Points on a hilly landscape, in no order, each with its height.
A climber steps from a point to the highest of its 2 nearest points, and stops where none of them is higher. Distance is the straight distance between rows; heights are no part of it.
q_962 (h 8.24): [ -7 -26  -5 -17 -47 -36 -32  30   3  -6   4  -3   2 -18   1   5  -9 -35
  -2  10]
q_768 (h 2.86): [ -8   0 -45   1   2 -16 -18 -25 -32 -18 -52  -8 -19 -12  -1  21  38 -31
 -19 -22]
q_561 (h 6.82): [ 21  13  -6 -20 -20  -2 -27  -8  -3  11  -4   0  20 -12  -5   2 -23 -43
  14  -3]
q_285 (h 3.33): [ -9  -7  24   7  -6 -31 -15   4   4  -1  36  13  12  36 -11  -5   5  22
  16 -39]
q_761 (h 6.32): [  2 -20  27 -24   3  16  12  22  13   2  -7  -4  42   6 -20   5  20  47
  18  -4]
q_896 (h 6.51): [-12  -1 -15 -21 -13 -43 -24   6 -45  -9  -3 -11   0 -14   5   0  23 -26
 -30  -9]
q_635 (h 3.99): [  9  16   6   1 -36 -37 -24  23  14  -8 -15 -28   2   4   7   9  52 -20
  16  25]
q_961 (h 7.02): [ -2 -13  21 -13 -33 -17 -19  49   2 -18  29  18 -11  -2 -13   9  -9  -9
  -7  -3]
q_197 (h 3.62): [ 17   3   3 -27   1 -16  -6   7  26 -14  28  15  -6   8 -36  -2  36  11
   8   9]
q_658 (h 5.95): [-23 -35  15  31   0  -4  21  19  24  32  -7 -15  11   2  13   8 -10  21
  -2  18]
q_832 (h 2.63): [-11 -20  -7   0  30  -9   3 -37   6  12  -3  -6 -15  42 -19   1 -42  12
   2   0]
q_133 (h 1.53): [ -7  -6 -12  -4  45  15  31  -5 -33   9 -12  16 -33 -25 -14 -10 -34  17
   0  12]
q_752 (h 4.73): [  9 -36   4 -27  14  17  -1 -12  19   4 -17   7   7  -8 -10  -9 -33  21
  23  10]
q_100 (h 4.64): [-19  13  12  12 -12  25  44 -15  17 -12  17  -8  -4   6 -27   2   8  -2
  10   1]
q_836 (h 2.48): [ 24  37   0   9  23  33  -8 -14 -12   7   3   8 -23  -4  20  -6  22   1
 -12   9]
q_80 (h 4.06): [ -9  -1 -24  25 -44   1  -3 -16  10   3 -28 -36 -13 -11  -5  11  19 -43
  14  20]
q_665 (h 6.06): [-21 -18  -8 -23  -4   7  14 -21 -10 -13  11  16 -31   2   8  34 -12 -28
  34  24]
q_764 (h 3.56): [ -2  15   7   1  19 -30  -3 -12 -18  -3  29  25 -10  18  -8 -10   9  -3
   3 -30]
q_273 (h 2.65): [ 15  27  -4  -5  21  39   0 -12 -37  33 -25 -12 -20 -13   7  18  15 -19
 -23  26]
q_370 (h 1.00): [ 11  16 -18  -1  34  19  26  -7  22  15 -33   6 -12   6 -10  22 -26   0
  13  14]
q_743 (h 0.52): [-18  31 -25  14   0 -10  26  -7  15 -15  -2 -25   8   6  19  11 -14 -32
  16  13]
q_288 (h 4.86): [-21 -17 -15   4  -2  11   9  -8 -20  18   4  -5 -10   0  16  11   7 -13
 -30  -4]
q_409 (h 2.82): [-16  24  12 -18  14  26  23  -1 -27  14 -30  -7   9  -4  17  11  13 -25
 -18  15]
q_32 (h 5.85): [ -8   6 -10  11 -12 -25   4  21  12 -14  28 -10  33  -4  26   1  -4   5
  16 -14]
q_202 (h 5.52): [  8  21  -2   7 -19  -1 -22 -12 -16  11  20   1  -9 -28  -7  -3 -43 -17
  31  -2]
q_163 (h 4.17): [ 19   6 -15 -15 -23  15 -21  -3 -21 -11  30  -2  17  -4  22   6  -8 -12
 -29  -9]
q_419 (h 4.11): [  6 -22  -3   9  -7  37  31   0  48 -18  16  -5   3  13 -17  -3  11  18
   7   1]
q_160 (h 7.00): [ 15  -9  19 -29   2 -18   0   5  29 -17  -1 -11  20  14 -20  -6  -1  57
  16  -1]
q_897 (h 3.57): [  5 -11   1   5  26   8   5 -10  10  28 -15  21  16   5  11   4  -1  -2
 -16 -37]
q_770 (h 4.71): [ 12 -10 -14  -1 -19  15 -32  18   6 -26  50  -3  10   4  34 -24   2  -7
 -18 -11]
q_229 (h 2.37): [-14 -15   2 -19  40 -26  30 -22   7 -19 -27   6  -9  26 -12   1 -33  22
  -1 -15]
q_350 (h 2.33): [ 23  35  -3   4  18  35 -11 -38  -1  21  -5   1 -32  19 -11   7  -8   1
   7  15]
q_566 (h 6.94): [ -8 -29   5  33  -6  -1  21  24  16   0  23  -6  21   0  29   4  -9  32
   7 -16]
q_330 (h 5.28): [-21 -13   4  10  10 -10  10   2 -11  48 -25 -16  28 -10   4   6   2   2
   7  18]
q_568 (h 4.38): [ 13  36  -5  13  -1 -14 -13   1   4  21 -15   2   6 -21  -3  -6  39  -4
 -19   6]
q_853 (h 1.97): [  2 -13  27 -28  20 -13  16 -16 -22 -28 -16   2 -31  14 -20   5   4  51
  30   3]
q_793 (h 2.89): [-18  -6   8  22 -34 -10  -4  14   6  13   5 -14  32  15   6  -2  20 -22
 -19 -20]
q_880 (h 1.81): [ 10   0  12  -3  28  24  14 -10 -25 -19 -12   7 -43  -1 -16  -6 -18  47
   3   9]
q_790 (h 3.98): [ -2   8   1   6  27   2  11  -6  -4  -8   5  29 -24  -8  -3   5  35 -12
 -11 -33]
q_776 (h 4.30): [  6  18   6  27 -11 -15   7  15   1   8  -2  22   2 -21   2  -9 -41  22
 -14  12]
q_142 (h 4.07): [-19  -5 -19   7 -31  13   3 -10 -32   3 -12   9 -41  -8  24  44   3 -33
 -40 -17]
q_875 (h 3.48): [-14  -9 -16  12 -27  10 -17 -23 -30 -17 -34  -5 -30  11  25  25  30 -42
 -12 -21]
q_734 (h 2.03): [ -4  29   3   3  -2 -13  20 -17  -5  -2 -10   3  -8  21 -16  11 -54  35
   5  -7]
q_913 (h 4.92): [ -8 -13  -4   3 -16 -36 -25  54  -8   2   3 -19  17 -18  12 -35  11 -10
 -34  19]
q_145 (h 4.14): [ 17  39  20   6 -11 -19 -22   2  -4   0 -25 -11   3   7   3   2  48  -3
  -2  36]
q_74 (h 4.36): [  8   1  22 -10  15   7  -8 -13  -7   8  14  16  -2 -13  -8   1 -13  25
  33   6]
q_783 (h 3.08): [-10 -19   2  26 -15   0 -11   3  14  31  -8  18   5 -10   6  -4   9 -26
 -25 -41]
q_234 (h 1.24): [  3  13   0 -19  57  22  21  -6  -8  11 -42   6  -1 -14 -11  -1 -35  22
   3   4]
q_437 (h 2.13): [  3  -1   7 -21  24 -10  41 -29 -14 -34 -13 -19  -4  22 -19  -3 -10  52
   8 -19]
q_492 (h 4.74): [ 27  11  -2   5  -9   1 -27  -1 -16  12 -30  40 -20 -29  32   7   2 -18
 -17  -3]
q_954 (h 3.70): [ -2 -13 -10 -11   2   8  22  14  35 -33  34  -4   3   9 -14 -23   7 -10
  26  19]
q_50 (h 5.53): [  5 -14 -24  -4 -23 -42 -48  39 -28 -32   2 -19   8 -20  13 -21  30 -13
 -23  -9]
q_351 (h 3.45): [  9 -10  16 -23  20  10   0 -13  19 -15  34  16 -27  17 -44 -20   6  10
  18  16]
q_79 (h 4.63): [ -6 -33  -4  -7  25   8  27  -6  11  -4  16  31 -20   2   0  15  11  -5
   9 -15]
q_614 (h 5.62): [-14 -24   0  -9 -17  24  11  11 -11   1  24   1  -9   3  16  18  -7  26
 -12  20]
q_417 (h 4.48): [-14  -1  -8  23 -33 -30 -41  17 -25  -2 -10 -20  11  -9  30 -29 -12 -16
 -35   7]
q_349 (h 3.12): [-11  -4  18  36 -23  -2   2  14   5  11  38  -8  20  20 -23   4  10  12
   6 -31]
q_608 (h 5.35): [  6 -14 -15  -9  -2  15   6  -1  14  -3  10  25 -35  -5  14  21  13 -18
   7  30]
q_333 (h 2.19): [  7  32  14   5  15  20 -10 -41 -13  17  -6  -1 -25  35 -24  10 -47  24
  10 -11]
q_541 (h 4.77): [  8  12 -20  24 -29  28  -2  -3  -5   8  -9 -23   2 -29  16   4  -3 -21
  17   9]
q_47 (h 4.72): [  2  14   5   7  -2  11   3  -1   9   5  11   6 -14 -20 -20  -9 -25  -1
  13  27]
q_708 (h 5.21): [ 16   0 -11   2 -12 -19 -26  45  20  -4  44 -13  35   2  19 -24   5   2
 -14 -12]
q_547 (h 5.63): [ 13  15   0   5 -17   6 -24  -1   2  29 -34   3   2 -30  19  17  -8 -21
   7  13]
q_193 (h 4.80): [ -7  21  11  16   4 -16   9   1  -3  45 -14  -3  34  -3 -14  13  18  11
 -13 -11]
q_167 (h 4.05): [ 29  21 -12 -13   1 -16 -13  11  21  -9  -7   7  12 -28  -6 -27  24 -31
 -21   9]
q_939 (h 7.03): [-14 -25   1 -22 -41  -8  -3  10  -1 -17  15   9  -7  -8   3  19  -4 -38
  32   9]
q_49 (h 5.14): [-24  17  25   2  -1   1  14   3  -2 -11  14  -2   9  20 -14  -5  19 -21
  22  -3]
q_134 (h 6.10): [  8 -19   4 -18   6   9  17 -17  28 -19   6 -18  37  15 -10 -12 -26  37
   5 -26]
q_922 (h 3.39): [  1 -12  18 -17  33  14  28  12  17 -43   5  -7  14  17  -3 -19  11  24
  17  16]
q_973 (h 4.01): [  3   0 -13  -3 -16  -1 -32   7 -27  13  15  -3   2 -21  15 -18  -9   0
 -56  14]
q_320 (h 5.67): [-22   1  36  -9   5  -5  17  14  10  -9  -6  -8  52  12 -13  -9  22   8
  18  -5]
q_737 (h 3.07): [-13   4   5 -17  31  37  29   7 -11  -6  -7 -10  10   1  14  -5   5   5
  10  22]
q_179 (h 4.09): [ 17   7  -3  14   3  26   2   4 -12  23 -19  35   7 -16  39  11   2   5
 -32 -19]
q_88 (h 6.31): [ -5 -20  13  -1  -9  -2   7  39  -5 -21  21  17 -19 -10   5  -3   7  20
   4  11]
q_802 (h 5.29): [  6 -39  14 -13  20  10 -17  -7  29  -7  -3 -20  17  12 -17 -41 -46  31
  17  -8]
q_968 (h 0.75): [-11  16 -29  14  30  12  39 -12   7  16 -13  -6   5   8  10  22  -3 -18
  -1  -4]
q_158 (h 2.85): [ -3 -16  -2  29  17   4  -7 -21   8  23  16   9 -10  12  -4 -16 -39  17
   3  -9]
q_514 (h 3.80): [ 30  34   4 -12  -7  -6 -16  14  25 -25  29   8   7   4   2 -19  19  -8
  -6   7]
q_76 (h 3.75): [ -1   7 -17  31 -39 -28 -38  -7   7   2 -31 -35   0   3  -7  -3  39 -22
  -5  10]
q_668 (h 3.16): [ 12  -1  -7   9  46  -4  -6 -33   9  20   3  11  13   8  -5 -20  -9   0
  16 -32]

For each start below, name the point where the climber stops.
q_793 => q_962
q_351 => q_160
q_350 => q_160
q_875 => q_962

Call two points neighbours if one is among the 2 nearest of the other. Go from one point of each pair to the other, from neighbour to neighbour, staying as high as possible. Name the lowest point that can't be avoided.
q_561 and q_568 => q_76
q_896 and q_962 => q_793
q_561 and q_160 => q_74
q_896 and q_568 => q_973
